Points, in no order, along strands that fork, close into loops and pass close to each other.
(in the rows, 128 means zero)
Two points are linked if the straight distance between their rows is under 111. Some points are linked to none.
K137: [167 134 115 131 113 106 104 103 121 175 145 167  84 177 143 126 158 185
 108 124 144 141 111 124]
K948: [153 146  88 131 159 174 128 119 137 142 189 111  74 149 124 186 163 111
 129 163 161 105  99 162]
K697: [137 109 176 151 144 116 118  89 115 183 119 148 183  97 128 136 127 130
 148 125  76 114 131  89]
K193: [118 113 180 179 156 114 127 118 121 169 119 111 134 164 113 137 152 127
 114 176 142  80  69 120]
K158: [207 138 137 145 121 138 124 109 138 110 105 101  91  95  76 108  98 171
 101  92 187 116 147 115]
K333: [150  96  90 113 149 128 110 132 122  83 113  88 155 133 120 115  91 143
 177 103 106 109 166  96]
K62: [154 143 121 133 146  79 120  58 149 177 110 158 133 191 182 132 128 155
 145 160 199 138  72  96]
K322: [162 123 152 121 188 112 117  90 112 139 135 109 112 168 107 116 109 130
 173 152 172  69 112  78]
K109: [119 157 167 122 127  87  94  83 161 154 137 206 161 152 179  93 124 120
  99 147 145 165  71 116]
K854: [100 154 125 135  95 122 153 180 127 145  96 162 170 128 158 100 132 131
 147  83  88  99 183 142]
K757: [137 127 119 160 142  89 126  88 117 185 127 177  90 177 142 141 162 182
 111 122 156 118 112  81]
K846: [159  90  92 118  56 136 110 133 129 105 132 108  98 105 136 113 161 125
 116 112  87 221 104 192]
K997: [133 127 156 122 111 111 141 111 144 115  93 146 166 114 172 106 103 166
 125 134 130 139 182  79]
K493: [ 91 106 128 158  85 157 178 210 144  93 105 100 126 144 137 127 149 116
 115 132 125 114 191 111]
K906: [129 111 183  96 157 109 138 125 123 163 112 137 183 179  78 121  61  96
 163 142 147  89  99  99]
K545: [140  96  74 122 126 133  84 139  75  46 110 101 102  92 127 191 127 120
  64 138 165  98  93 117]
K946: [116 156 164 118 139 177 155 151 128 172 114 106 118 151 111 155 166  91
 234 145 147 119 104 124]
K742: [105  82  85 105 116  78 147 200 102  67 113 123 155  90 134 122 110 102
 145  99 107  94 161  65]
K815: [115 126 182 143 141 100 145 116 116 191 119 150 167 145 140 130 141 139
 135 188 131  96  77 103]
K646: [129 167 117 120 164 122 149 105 177  83 176 122 110  75 111 133 131 113
 137 107 110 167 135 123]
K574: [201 108 108 145 160 167 104 116 125  99 126  88 109  96  93 105  98 163
 154  77 181  94 127  99]
K414: [142 122 123 110 120 128 123  79 115 224 137 161 144 155 132 150 138 150
 148 119 114 167 141 105]
K995: [139 154 134  90 131 123 153 134 132 172 151 138 103 181  76 121  93 146
  95 100 176 152 106 164]
K259: [105 138 126 147 141 130 130 116 131 158 136 125  98 129 139 164 208 115
 168 181 110 137  74 145]
K683: [139 145 182  97 104 113 146 106 146 139 122  93 131 154  96  82  94  98
  97 149 148 175 128 206]
K931: [142  80 120  95 132 114 180 115 126  97 157 113 149  53 160 109  99 143
 138 161 109 130 171  74]
K422: [118  96 104 169 155 172  98 197 139 125 137 117 148 139 101 169 149  63
 211 120 123 128 106  94]
K690: [ 99 156 107  61 106  86  96 144 117 103 117 129 151 139 148 150 168 120
 167 140  99 197  59 151]
K380: [ 87 123 201 170 119 162 133 113 124 156 117 110 131  92 121 120 151  98
  79 163 114 150 118 164]
K484: [141 113 168 125 186 144 141 100 135 106 158  93 127  95 116 103 100 133
 119 147 147 104 128  88]
K226: [106 169 143 113 161 126 145 128 136 155 152 123 126 182  73 113  98 117
 103 108 149 105 111 166]
K275: [ 99  99  99 154 133 115 114 171 120  80 109 107 165  97 104 146 127  77
 147  88  66 108 148 114]
K881: [ 80 158 114 156  72 142 176 155 159  91 101  81 141 118 138 115 135 102
 161 129 123 159 173 178]
K811: [118 105  68 111 130 128 144 108 134  88 121 124 185  93 187 104  78 160
 170  94 136 129 175  73]
K727: [175 127 157  79 144 104 110  68 124 157 141 129 143 149 134 112  86 155
 118 153 148 148 130 115]
K533: [107 141 123 153 149 109 129 131 134 100 101 161 134  99 118 131 140 139
 155  69  76 106 161  81]
K64: [169 134  55 140  72 151 149 114 123  38 114 119  95  93 106 198 112  84
  88 134 171 144 154 169]
K282: [ 78 158 122 124 126  98 166 122 106 226 110 196 152 181 128 118 121 117
 153 114 155 112  81 147]
K55: [103 145 113 106  76 106 155 188  98 116  87 161 160  89 150 140 137 113
 179  67  73 105 161 177]
K969: [141 110 180  83 111 140 157 113 122 162 134 106 108 110 101 142 154 115
 132 169  96 176 166 136]
K260: [160 103 110 134 153 166 126 140 123 148 175 107  66 147 117 173 157 140
 126 160 158  82 107 109]
K774: [157 133 126 154 125 111 122 103 132 165 137 127  63 161 140 130 219 129
 148 173 139 156  66 172]
K976: [ 90 105  96 116  67  69 182 149 123  96 122 113 163  68 136 156 131 119
 125 126  79 144 153 118]
K827: [192 122 125 160 103 116 138  92 138  69 109  92  88  71 108  78 105 176
 119 108 191 115 164 120]
K48: [133 167 127 136 135 161 137 147 154 114 139 109  83 157 104 133 136 137
  97 100 157 129 155 152]
K752: [179 137  92 137 167  85  86  54 112 145 171 145  93 115 134 119 139 165
 135 141 138 103  94 134]
K836: [ 85 124  95 122  98  84 122 152 112  82 106  93 141  98 130 162 156 116
  85 107 105 185  95 148]
K24: [176 135 133 132 105  94 121 104 147 102 136 112  98 124 129  85 113 154
  78 139 132 136 171 156]
K297: [153 128 105  80 146 108  77  97 137 101 153 135 146 129 192 107 109 184
 131 176 117 141 121 123]
K593: [ 91 133  83  99 136  74 102 126 112  79 122 173 120 107 160 136 141 171
 117 114  92 141 126  93]
K644: [131 163 128 162 144 169 115 106 138 140 161 126  69 134 110 155 170 102
 118 140 156 140  92 181]
K988: [131 107 128 144 131 125 136 192 147 100 125 109 162 134 123  85 101  91
 155 107 115  94 197  87]
K404: [137 122 108 125 142 125 128  93 128 204 188 155 164 120 152 113  98 160
  78 123 116 154 100 133]
K692: [113 118 169 164 152 114 140 157 125 156 134 141 164 118  90  96  99  83
 109  91  99  77 151 100]
K68: [110 166 143 150 166 115 134 143 135 135 133 172 147 104 120 112 120 116
 139  80 100  75 155  92]
K636: [174 110  57 102  76 106 133 147 156  86 172 122 100 109 147 111 132 159
  87 123 117 176 134 156]
K637: [157 120 142 132  90 159  95 134 113 168 117 107  93 147 122 120 164 169
 106 149 128 159 116 185]
K436: [150 134 136 123 135 156  98 112 135 116 111  67 140 160 107 134 115 122
 140 142 110 111 157 177]
K299: [131 147 106 160 164 123 118 110 126 195 147 111 177 174 136 117 127 128
 174 128 112  91  86 148]
K605: [106 127 146 127 137 125 140 162 159  72 128 128 129  87 170 121 145 169
 109 164 114 130 133  92]
K346: [ 81 141  82 139 116 134 156 133 104  40 111 111 139 125 130 187 130  65
  84 129 135 140 136 151]
K706: [171 142 150  71 117  98 136  80 161 144 150 155 146 145 152  95  96 116
 119 139 139 192 165 120]
K687: [142 113 168 128  92 149 113 142 110 183 121  98 127 156 119 103 118 163
  76 159 152 146  93 194]
K504: [135  97  91 138 109 139 104 150 133 134 171 129 106 101 151 142 166 179
  80 138  91 163 100 159]
K855: [114 155 158 135 127 170  94 106 113 145  96  79 123 162 110 116 137 102
 147 150 114 127 133 203]
K368: [147 136 132 172 158 145  79 116 124  96 140 113  91 115 126 134 136 134
  67 155 140  64 123 150]
K378: [159  98 129 132 149 154  95 141 133 125 117  75 157 163  96 126 103 106
 172 116 102 108 161 123]
K782: [229 136 147 109 120 109  94  84 162  96 163 163  90 118 133  75 119 145
 106 116 158 166  89 115]
K22: [152 103 121  71 154 125 113  98 110 133 126 146 159 115 152 145 104 138
 193 135 107 107 158  58]
K746: [134 132 203 129 119 119 131  98 140 153  69 157 186 130 145 128  98 151
 127 125 146 144 146  64]
K525: [110 151 159  81 117 124 180 137 125 181 109 147 176 160  94 102  69 107
 130 103 140 133 148 149]
K353: [140  81 154 169 140 122 148 179 149 100 133  91 152 126 104  68  76  82
 124 115 163 104 185  72]
K590: [144 113 149  75 160 107 110  42 119 136 144 180 117 122 158  95  78 150
 109 139 220 154 101  87]
K246: [ 91 132 144 182 147 202 131 125 103 159 123 108 120 143 136 153 166  64
 170 174 139 112  87 150]
K888: [139  81 102  43 138 102 133 125 100  65 132  79 119  94 125 163 109 144
 131 163 122 139 136  89]
K634: [126 118  96 112  90  79 141 121 156  46 123 100 139 109 168 110 105 174
 135 153 132 161 152 110]
K708: [128 156 163 134  98 127  98 118 142 133 133 140 116 164 150  40 149 115
 104 128 115 187  83 195]
K819: [132 110 123 173 152 171 141 133 146 121 155  85 143 100  96 134 114  92
 116  92 100 121 150 119]
K319: [ 96 134  93 140 164 123  88  77 127 148 130 187 159 107 195 113 113 154
 120  89 145 102 141  73]
K349: [129 107 182 160 158 154 123 153 134 119 115 101 125 164  76 124 100  94
 102 123 165  91 134 101]
K632: [124 145 115 102 121 177 127 139 115 188 143  88 111 168 143 120 149 147
 187 157 146 154  90 175]
K666: [141 147 149 160 116 102 128 111 135 180 148 161  75 178 132  93 189 131
 123 142 156 168  36 162]
K28: [139 103 135 126 123 125 135  96 104 190 126 148 165 115 125 131 123 137
 125 107  69 144 171 108]
K582: [130 115  94 142 168 127 106 110 116  30 128 113 101  77 143  87 127 176
 121 105 157  85 136 134]
K707: [128 143 112 136 161 135 146  88 164  47 155  74 123  69 113 147 104 102
 142 128 118 139 151 130]
K851: [107  91 174 168 155 123 120 172 125 148 103 138 154 182  78 105  98 118
 112 123 155  87  93  91]
K712: [115 150 113 124 129 114 134  87 168 143 158 171 165 108 188  92  83 144
  84  96 152 176 145 101]
K330: [101 153 139 172 138  98 121 104 117 188 102 177 134 179 140 127 154 161
 129 105 135 114 104  98]
K296: [181 115 107 154 135 151 131 140 120 197 153 101  92 163  86 155 137 139
 117 125 179  77  84 134]
K770: [112 101 106 140 138 202 135 137  87  87 116 129 101 140  97 215 152  64
 140 132 129 144 130 124]
K530: [116 129 199 163 134 155 128 176 108 175 105 145 125 132  86 134 160  41
 188 118 125  78 129 132]
K87: [117 142 158 177 153 133  91 114 126 133 122 110 105 158 122 134 159 127
  96 174 129  79 104 154]
K579: [103 124 123 122 154 139 111 182 132 133 154 128 176 131 164 110 130 136
 133 154  87  62 131 111]
K206: [125 112 169 110  90 134 162 120 147  94 124 107  91  96 120 150 166  87
 109 189 111 182 174 152]
K800: [170 144  63 173 136 146  73 121 129 134 139 101 114 132 108 156 148 158
 139 113 126  78  84 165]
K140: [145 116 112 136  84 167 112 132 122 128 120 100  86 117 123 132 159 130
 102 138 120 180 132 203]
K34: [106 126 152 175  87 124 173 151 156 109  94 128 120 116 128 120 156 172
 103 108 121 160 183 100]
K891: [ 91 175 177 137 119 142 157 160  91 214 108 162 153 104 130  92 116 102
 181  90 131 104  83 164]
K78: [122 117 116 148 174 132  81 120 128  68 122 103 125 108 138 149 138 166
 157 134 121 105  91  90]
K961: [122 117 114 119 120 108 118  81 160 156 144 207 120 139 142 117  73 149
  64  87 195 186  78 104]
K580: [121 132 128 140 158 111 124 116 122 188 145 213 172 104 184 133 108 104
 157  93 157  56 117  53]
K614: [139 125 192 149 122 107 105  95 117 147  89 129 118 151 105 119 143 161
  97 145 104 142 149 123]
K718: [ 87 146 137 171 124 140 108 147 108 172  92 139 134 176 126 109 166 160
 134 101 101 110 126 140]
K505: [105 135 104 103 144 112 100 140 129 110 137 132 173 133 180 115 114 168
 124 163  83  98 138 127]
K792: [103  96  90 127  79 110 123 145 125  98 128 111 135  95 147 136 158 149
  90 127  74 191 108 171]
K863: [131 122 153 142 149 156 134 138 109 192 119  91 128 205  73 128 135  77
 176 127 154  96 105 143]
K385: [115 181 150 110 154 122 140 100 164 145 121 162 166 162 121 116  69 145
 139  94 180 157 100 110]
K647: [ 93 133  97  99 148  85 125 129 105  75  98 179 118  96 138 144 137 156
 160  86 103 113 150  57]
K26: [ 60 150 160 108 120 119 165 138 110 191 101 167 127 172  78 113 101 124
 143 120 150 135  74 170]
K312: [142 127 104  84 115 102  91 108 120 148 126 184 101 182 171 139 153 173
 128 142 121 151 155 101]
K943: [ 95 101 108  85 157 110 136 168 105  41 107 112  91 117 112 155 130  88
 124 144 129  82 167  74]
K162: [139 164  70 114 123 162 106 155 139  37 118 103 100 129 131 190 129 114
 104 126 178 141 104 167]
K82: [120 139 105 109 130 100  78 127 138  68 122 107 130 129 151 145 148 153
 120 161  99 147  89 161]
K278: [127  86  94 133 148 115 121 206 126  90 128 145 150 111 140  89 100 109
 173  93 120 100 186  61]
K575: [137 112 129 112 160 119 146  95 131 110 168 111 138  75 139  99 100 140
 117 141 101 117 160 109]
K374: [135 159 145 122 126  96 114  96 131 160 162 180  83 176 129  87 186  99
 142 125 104 172  85 159]
K536: [ 87  94  99 125 124 164 121 156  64  95 108 106 147 127 117 212 151  58
 103 123 129 145  96 120]
K446: [139  54  99  85 112  99 137 145  91  50 102  57 133 109 117 145 105 125
 133 143 123 116 154  76]
K507: [167 118 128 125  83 112 108 101 149 156 123 203 120 165 119 110  86 158
  67  90 182 190  61 138]
K648: [ 76 114  94 134 104 134 111 162  84  97  87  74 155 115 119 181 148  99
  96  96 115 158  91 144]
K734: [ 90 125 133 175 125 193 151 148 138 127 128  89 151 110 121 115 127  84
 115 120 113 124 159 164]
K956: [ 88 111 100 159  78 138 167 178 141  86  93 102 116 120 127 144 157 160
 117  97 114 159 163 120]
K460: [167 121  65 146 107 126 143 108 157  81 140  89 124  88 136 115  93 189
 134  87 145 158 149 125]
K939: [132 121 117  82 101  91 183 125 131 124 150 152 112 103 141 125 130 134
 121 138  98 148 207  97]
K363: [ 81 111  94 164  78 197 180 149 125  91 118  74 152 109 143 143 120  73
 137 137 129 148 158 176]
K302: [178 121 123  78  81 112 137 109 164 104 153 144 127 150 164  86 126 132
 129 139 116 211 156 128]
K662: [ 94 118 107 118 120 143 136 171 115 157 137 153 148 107 143 153 167 150
 152 121  78 124 122 115]
K592: [100 108 102 149 147 162 103 183 128  90 115 107 161 120 107 168 137  76
 175  99  96 120 115 112]
K850: [137 132 134 101 156 112  95 119 118  84  93 121  81 163 107 166 154 163
 176 146 131 114 134  80]
K702: [108 157 158 127  69 119 181 136 157 125 113 100 136 130 131  88 136 110
 151 145 126 173 184 165]
K112: [149  66  65 122 141 125  74 156  80  84 123 105  88 136 106 146 128 151
 118 110 117  72 132 101]
K930: [150  95 118 195 108 119 139 111 133  66 119  78 110  88 125  84 105 170
 102 112 151  97 170 115]
K33: [ 78 146 174 171 139 161 134 143 122 163 113 132 120 115 145 146 196 104
 155 187 123 106  86 134]
K520: [134 146 149 132 114 104  98 113 156 139 141 162 151 163 169  71 117 152
  75 135 126 167  93 162]
K405: [112 144 121 138 165  99 100  57 129 171 134 184 152 131 168 113  99 149
 115 117 165 116 106  84]
K501: [160 121  65 111 138 126  90 119 111  96 156 116  66 104 105 197 153 136
 124 144 143 108  84 135]
K766: [ 91 105 131 105  86  73 172 152 128  66 114 121 133  55 135 168 150 104
 109 170  91 135 152 112]
K235: [149  97  67 136 118 151  90 124  80  92 129 117  91 111 108 234 151 113
  92 143 143 108  86 133]
K761: [ 98 143  78 154 123 188 111 155  99  45  94 119 123 156 134 190 130  95
 105 116 152 129 114 172]
K238: [124 180 135 159 135 172 119 123 168 101 148 119  86 128 121 132 156 117
 104 109 147 170 114 181]
K615: [108 144 156 123 117  91 140 126 139 118 134 163 118  82 132 116 169 109
 112 146  66 150 160 151]
K466: [127  96 170 171 138 102 130 120 107 204 115 179 189 123 138 134 129 122
 140 135 116  82  88  74]
K818: [144 141 158  64  71  84 167 154 126 112 118 196 141  75 186 152 145 125
 165 124  90 131 164 155]
K84: [ 65 118 133 136 102 217 126 147  82 117  80 103 110  86 160 157 135  92
 152 177 121 176 107 156]
K331: [145  94  66 113 120 123  87 154  96  60 109  88 102 104 121 155 120 161
  93 129 139  91 118 128]
K514: [144 118 141  71 112 124 174 128 130 164 174 129 107 116 121 119 138 119
 106 152 101 166 177 139]
K624: [104 162 136 148 157 183 133 142 128 144 138 108 106 182  86 131 123  75
 109 101 160 100 138 169]
K122: [156 122 131 124 171 129 108 123 124 114 118 100  90 182 111 153 149 132
 186 163 146  72 130  83]
K298: [211 144 124 134  81 143  90 132 170 126 148 142  95  98 107  86 151 117
  64 130 143 153  95 180]
K803: [117 157 165  85 145  84 138 119 136 144 143 168 119 145 133  94 120 131
  85 153 123 124 155 122]
K133: [147 158 169  96 107 106 152 144 112 146 146 216 138  92 195 165 138 129
 162  91 102  87 152 151]
K670: [ 83 107 139 170 128 227 112 150  89 138  98 103 138 111 142 156 147  67
 189 162 118 137  97 147]
K887: [179 139 164 123 166 119 103  76 132 123 141  94 112 118  98 117  96 149
 114 145 149 117 114 135]
K611: [114 144 169 113 126 142 140 157  95 208 119 138 190 123 122  93 107  88
 170 107 101  94 121 162]
K577: [132  96 141 192 163 159  89 196 145 159 146 122 158 147 108 124 142  81
 181 122 136 119 106  87]
K159: [ 99 144 175 124 126  88 125  97 139 187 120 202 183 135 170 125 116 137
 109 168 146 131  73 113]
K155: [151 123 115 117 135  97 125 104 123 187 182 164 131 151 120 112  91 162
  60 138 157 136  65 160]
K170: [139 163 143  86 119 102 143 115 119 166 125 210 143 106 156 155 132 115
 160  95 104 100 181 117]
K517: [121 158 128 104 141 127 140 113 153 168 159 160 191 108 176 104  93 144
 112 122 123 147 134 119]
K704: [113 154 155 108 133 196 141 137 127 170 127  88 107 138 121 140 155 111
 195 163 155 164 102 153]
K189: [118 133 139  77 157  85 158 110 113 154 152 148 138 148 114  91  75 128
  70 137 137  95 164 119]
K421: [114 124 122 131 149 130 124 136 128 152 145 197 177  82 198 110 112 142
 125  98 120  76 145  57]
K289: [178 145 144 133  79 157 116 137 160 125 151 123 100 139 132  63 149 120
  97 102 146 190  82 195]
K492: [122 154 172 114  93 137 151 135 146 121 106  90 104 163 115  96 139 113
 113 150 144 161 168 186]
K787: [158 114  97 112  94  76 130 104 137  47 130  91  97 110 142  94 111 160
 112 165 137 130 177 144]
K730: [111 102 125 122  85  92 144 117 132  65 124 101 105  93 127 154 155  91
  91 183  94 168 157 157]
K291: [132  70  77 127 129 133 102 154  94 136 152 114  96 147 104 160 148 139
 121 116  84  95 140 114]
K762: [111 145 100 134 130 115  72 112 123  56 114 108 107 121 127 175 155 112
 101 143 111 138  92 187]
K993: [ 91  79  82 138 103  90 139 192 110  64 113 100 167  94 116 150 121  59
 119 110  98 100 153  95]
K35: [ 86 128 111 104  83  88 155 174  94 111  84 137 161  66 127 162 148 109
 148  85  68 140 136 146]
K669: [118 137  96 165 151 148  73 110 117  62 123 121 102 128 127 175 139 108
  91 147 116  83 125 166]
K529: [138 161 189 117 128 131 150 106 142 185 130 145 137 130 126 133 160 136
 180 150 135 186  87 115]
K93: [125 122 213 144 127 108 135  99 130 145  77 134 159 144  99 120 100 156
 102 130 130 141 127 105]
K619: [105 126 152 142 134 190 137 136 120 111 114 121  88 136 101 187 169  92
 134 139 129 127 156 121]
K503: [100 170 133 119 117 129 111 133 147 120 114 135 161 120 157 107 151 145
 158 127  83 166 122 170]
K303: [118 120  98 108 116 112 137  93 148  79 118 140 156  99 204  92  92 178
 140 129 160 149 175  81]
K959: [115 130 178 135 141 131 152 176 106 203 116 139 139 169  87 119 139  53
 189 130 144  75 102 125]
K668: [129 143 134 111 150 126 140 179 125 167 163 175 167 127 168 136 141 119
 179 144 111  53 115  95]
K337: [130 124  85 149 183  85 108  73 110 136 162 145 105 122 141 138 153 148
 156 139 100  81 100  98]
K8: [135 114 144 114  95 114 128 122 143 140 111 177 119 168  85 120  77 174
  88 135 169 171  55 182]
K589: [ 95 117 179 133 138 128 137 161 122 165  85 138 186 172  73 110  70  99
 148 124 133  99  78 138]
K327: [176 132 147 141 143 132 109  84 135 160 133 103 105 149  92 149 144 155
 148 132 137 132 108 135]
K120: [ 89 181 154 131 120 156  98 128 129 126  88  99 126 135 135  95 151 114
 168 136 104 161 125 201]
K921: [127 123 171 170 133 156 148 159 147  82 102  85 113 162 109 111 105 111
  81 132 171  87 175 112]
K932: [184 108 163 130 106 102 105  97 118 132 102 117  90 140 105 116 125 178
  77 141 130 125 164 123]
K830: [ 90 106  90 120 143 138 144 157 115  34 124 110 108 121 123 182 126  82
  94 132 140 113 141 102]
K759: [103 139 143 130  90 184 166 149 112 187 105  80 118 118 128  80 113 134
 147 104 129 192 140 163]
K309: [131 162 123 111 138  85 100  96 146 115 151 182  91 144 130 126 188 123
 161 122  86 176 100 126]
K161: [139 149  75 127  89 139 139 135 163  45 137 108  89 111 120 171 136  97
 105 116 154 182 128 177]
K40: [ 77 136 180 144 110 198 136 137 104 161 109 105 111  70 157 111 143  89
 130 179 117 165 115 165]
K754: [147 129 147  64  72  79 155 122 140 138 122 191 141  97 176 126 137 116
 132 148  89 162 190 126]
K573: [145 131  86 135 131 144 121 137 158  91 143 101 135 102 137 153 122 190
 137  98 124 176 110 124]
K75: [173 138  87 114 135 136  92 128 143  87 159 121  69  80 124 151 140 151
  95 137 145 127 116 150]
K557: [135 143 133 135 171 139 124 126 130 155 124 104 111 187  93 151 159  90
 207 137 131  86 125 109]
K990: [132 106  68 175 123 121 128 129 128  40 124  78 107  98 122  97 104 140
 120  96 141  76 168 132]
K725: [ 88 159 161 118 130 116 147 150 131 167 132 158 113 157 125  99 152 136
  79 132 122 130 139 147]
K248: [141 129 101 157 170  87 143  79 133 161 145 127 111 134 127 158 189 134
 176 154 104 119  91 116]
K510: [ 90 181 133 117 175 136 127 154 160  82 143 135 123 117 138 147 152 117
 153 136 112  89 122 110]
K211: [104  97 121 163  78 149 176 177 157  67 128  71 138 135 134 134 117  97
 131 169 146 100 193 102]
K183: [169 122 104 163 135 187 131 131 127  50 122 110  81 125 107 158 107  94
  95 128 179  81 179 129]
K809: [133 171 147 139 165 115 131  96 165 135 179 152  98 108 117 135 168 121
 143 121 112 169  94 122]
K365: [121 152 109 103 159 136 154 146 145 152 177 133 183 127 162  90  79 137
 122 103 127  99 157 106]
K38: [130 153 117 124 170 115 140 120 131 186 151 177 160 143 155 136 124 127
 176 118 133  81 121  69]
K128: [161 148 103 105 114 144 144 129 132 184 164 137 108 167 118 117 117 164
 106  78 143 173 142 154]
K147: [152 107 145 162 125 139 128  94 108 205 116 120 141 164 109 146 146 167
 159 123 125 144 107 107]
K94: [176 115 114  84 113 111  80 123 147  71 157 113 122 116 170 122 129 166
 111 191 115 159 101 147]
K108: [ 97 131 157 181 160 144 127 142 142 128 138 138 107 121 112 137 161 140
  90 111 122 101 123  90]
K516: [130  98  55 132  93 171 120 174 114  95 112  79 118 152 101 170 123 122
 124  76 122 126 149 166]
K532: [151 116 167 102  86 109 144 115 147 139 107 132 141 165  96  94  61 146
  79 140 161 185  99 190]
K143: [128  93 150 192 100 140 172 161 161  93 128  69 136 135 113  98  95 113
 108 133 170  99 180  87]
K544: [170 110 131 126 104 120 113 136 110 191 139 138 125 153 102 121  98 180
  59 146 169 106  69 162]
K521: [ 99 115 180 152 126 179 142 158 109 149 106 137 109 106  99 155 173  66
 150 129 101 111 155 124]
K71: [157 136 114 144 154 123  87 104 116  81 131 105  78  89 116  91 120 150
  82 122 157  59 147 153]
K44: [122  95  95 102 153 107 133 127  95 158 163 155  95 124 118 149 155 147
 127 123  74  98 157  86]
K236: [140 113 180 168 120 131 133 106 144 144 144 116 118  98 105 118 144 137
  59 140 118 177 106 156]
K875: [137  98 122  62 147 123 169 140 132  67 147  98 133  67 135 150 107 133
 162 161 117 133 152  72]
K681: [126 145 104 108 139 105 162 126 139 142 163 112 155 149 132  86  78 135
  91 117 120 102 183 147]
K351: [185 130  81 115  80 126 124 144 145 126 150 142  81 141 127 109 147 172
  98  78 128 185 151 160]
K321: [ 99 141 139 148 179  84 165 104 138 162 134 159 130 163  88 133 100 130
 136 133 167  96  51 105]
K824: [121 139 137  95 108 110 129 139 125 107  92 125 109 164 120 129 145 152
 137 131  96 125 195 117]
K408: [128 122  93  78 100  90 114 126 120 103  94 151 105 167 154 126 128 183
 118 119 119 149 192 102]
K254: [101 121 173 138 137 117 138 181 114 176 120 159 197 135  97  93  84  81
 132  99 114  82 109 142]
K384: [ 91 180 150 141 118 115 157 132 107 222 111 198 150 132 157 111 153 125
 174 101 147 123  80 141]
K77: [ 77 138 174 107 108 125 157 128 109 183 111 145 100 149  79  87 104 113
 107 122 141 179  89 185]
K431: [ 74 166 166 133  96 131 169 174 118 169  96 152 125 125 131  88 147 128
 115 106 114 124 168 155]
K859: [138 114 121 160 144 179 120 147 153 138 148  93 167 112 142 145 131 183
 148 110 113 149  92 107]
K781: [136 140  90  84  93 115 133 118 153 120 132 162 153 132 168 124 128 145
 146 105 103 207 160 124]
K578: [136 115 147 129 110 148 161 107 130 176 128 109 180  93 124 118 116 138
 138 110  90 178 156 136]
K902: [148 115  82 169 185 115  97  97 118 166 172 104 146 147 136 121 126 137
 159 132 112  68  86 124]
K736: [108 127 136  84 163 115 113 164 123  76 112 127 110 146 126 130 134 100
 139 163  99  59 183 102]
K352: [139 117 168 165 140 220 150 129 125  99 115 103 120 153 109 163 122  66
 118 150 155 134 165 135]
K763: [133 102 124  69 116 110 147 161 117 120 128 120 176  98 140 144 119 121
 157 157  67 103 178 115]
K286: [ 94 145 130 115 119 104 129  81 170 170 136 210 157 108 166 118  82 113
  70  84 169 176 120  91]
K364: [146 124 132 140 145 135 130 129 134 132 126 126 127 152 127 105  97 181
 104  95 150 112 152  92]
K550: [119 161 167  86 148 102 131 138 125 123 111 151 122 147 124 119 142 129
 142 147 106  84 174 105]
K583: [106 157 117 119 137 157 120 137 110 206 138 123 185 156 143 108 128 128
 193 118 104 115 109 156]
K100: [135 146 137  83 120 103 118  86 125 167  98 179 166 124 162 134  97 111
 148  99 122  99 199 103]
K70: [100 121  93  78 125 133 138 139 111 124 138 102 124 108 105 179 148 104
 149 125  85 160 127 152]
K691: [123 113 155 177 160 181 117 164 150 138 139 101 163 127 137 137 136 135
 155 138 121 113  88  85]
K371: [180 159  93 164 144 155 100 123 136 165 152 112  97 127  81 145 128 138
 102 101 170  81  95 164]
K552: [140 128  96 177 138 161 148  97 155  77 161  79 115  82 106 152 108  90
 103 110 125 127 158 156]
K116: [182  85  85 125 149 163  91 143 129  63 124  64 131 111 104 125  83 144
 171  95 142 110 140 103]
K679: [ 84 144 178 124  98 149 151 133  96 205  94 113  96 111 106  73 116 107
 125 123 129 184 119 171]
K643: [127 130 106 139 174  87 120  43 132 165 117 153 159 157 167 128  83 139
 152 129 204  95  63  79]
K195: [144  86 148 100 179  99 124  91  94 161 133 136 150 170  86 108  55 115
 151 143 170  77  97  85]
K934: [204 140 101 121 118 122  91 125 136 140 150 150  64 124 117 127 151 183
 100 129 156 132 108 125]
K721: [117 161 118 103 119 117 136 131 150 115 113 146 173 108 149 135 127 143
 177 101  89 165 154 128]

How many points has the smallest loop of links through each point below? Write none if it is on no loop.
K815 => 30
K939 => none
K24 => 9
K643 => none

A fork is a point with three links, a tip a point with one. Leave the first point through the second and follow the links. Name the first fork or tip that comes.
K969, K206 => K803
K62, K643 => K368
K137, K934 => K44
K161, K162 => K550
K881, K363 => K259
K997, K746 => K303
K766, K730 => K100
K669, K762 => K62
K353, K988 => K460

Name the points in between on the shortest way along the links from the first point to the second, in order.
K712, K140 => K517 > K404 > K155 > K544 > K687 > K637
K948, K636 => K644 > K238 > K48 > K624 > K226 > K995 > K128 > K351
K331, K718 => K545 > K235 > K501 > K75 > K934 > K137 > K757 > K330
K891, K536 => K611 > K254 > K589 > K906 > K195 > K322 > K122 > K557 > K863 > K959 > K530 > K521 > K619 > K770
K421, K414 => K580 > K38 > K668 > K579 > K505 > K297 > K94 > K82 > K762 > K669 > K368 > K87 > K193 > K815 > K466 > K697 > K28
K943, K521 => K736 > K550 > K803 > K189 > K681 > K365 > K517 > K404 > K155 > K544 > K687 > K637 > K140 > K846 > K792 > K836 > K648 > K536 > K770 > K619
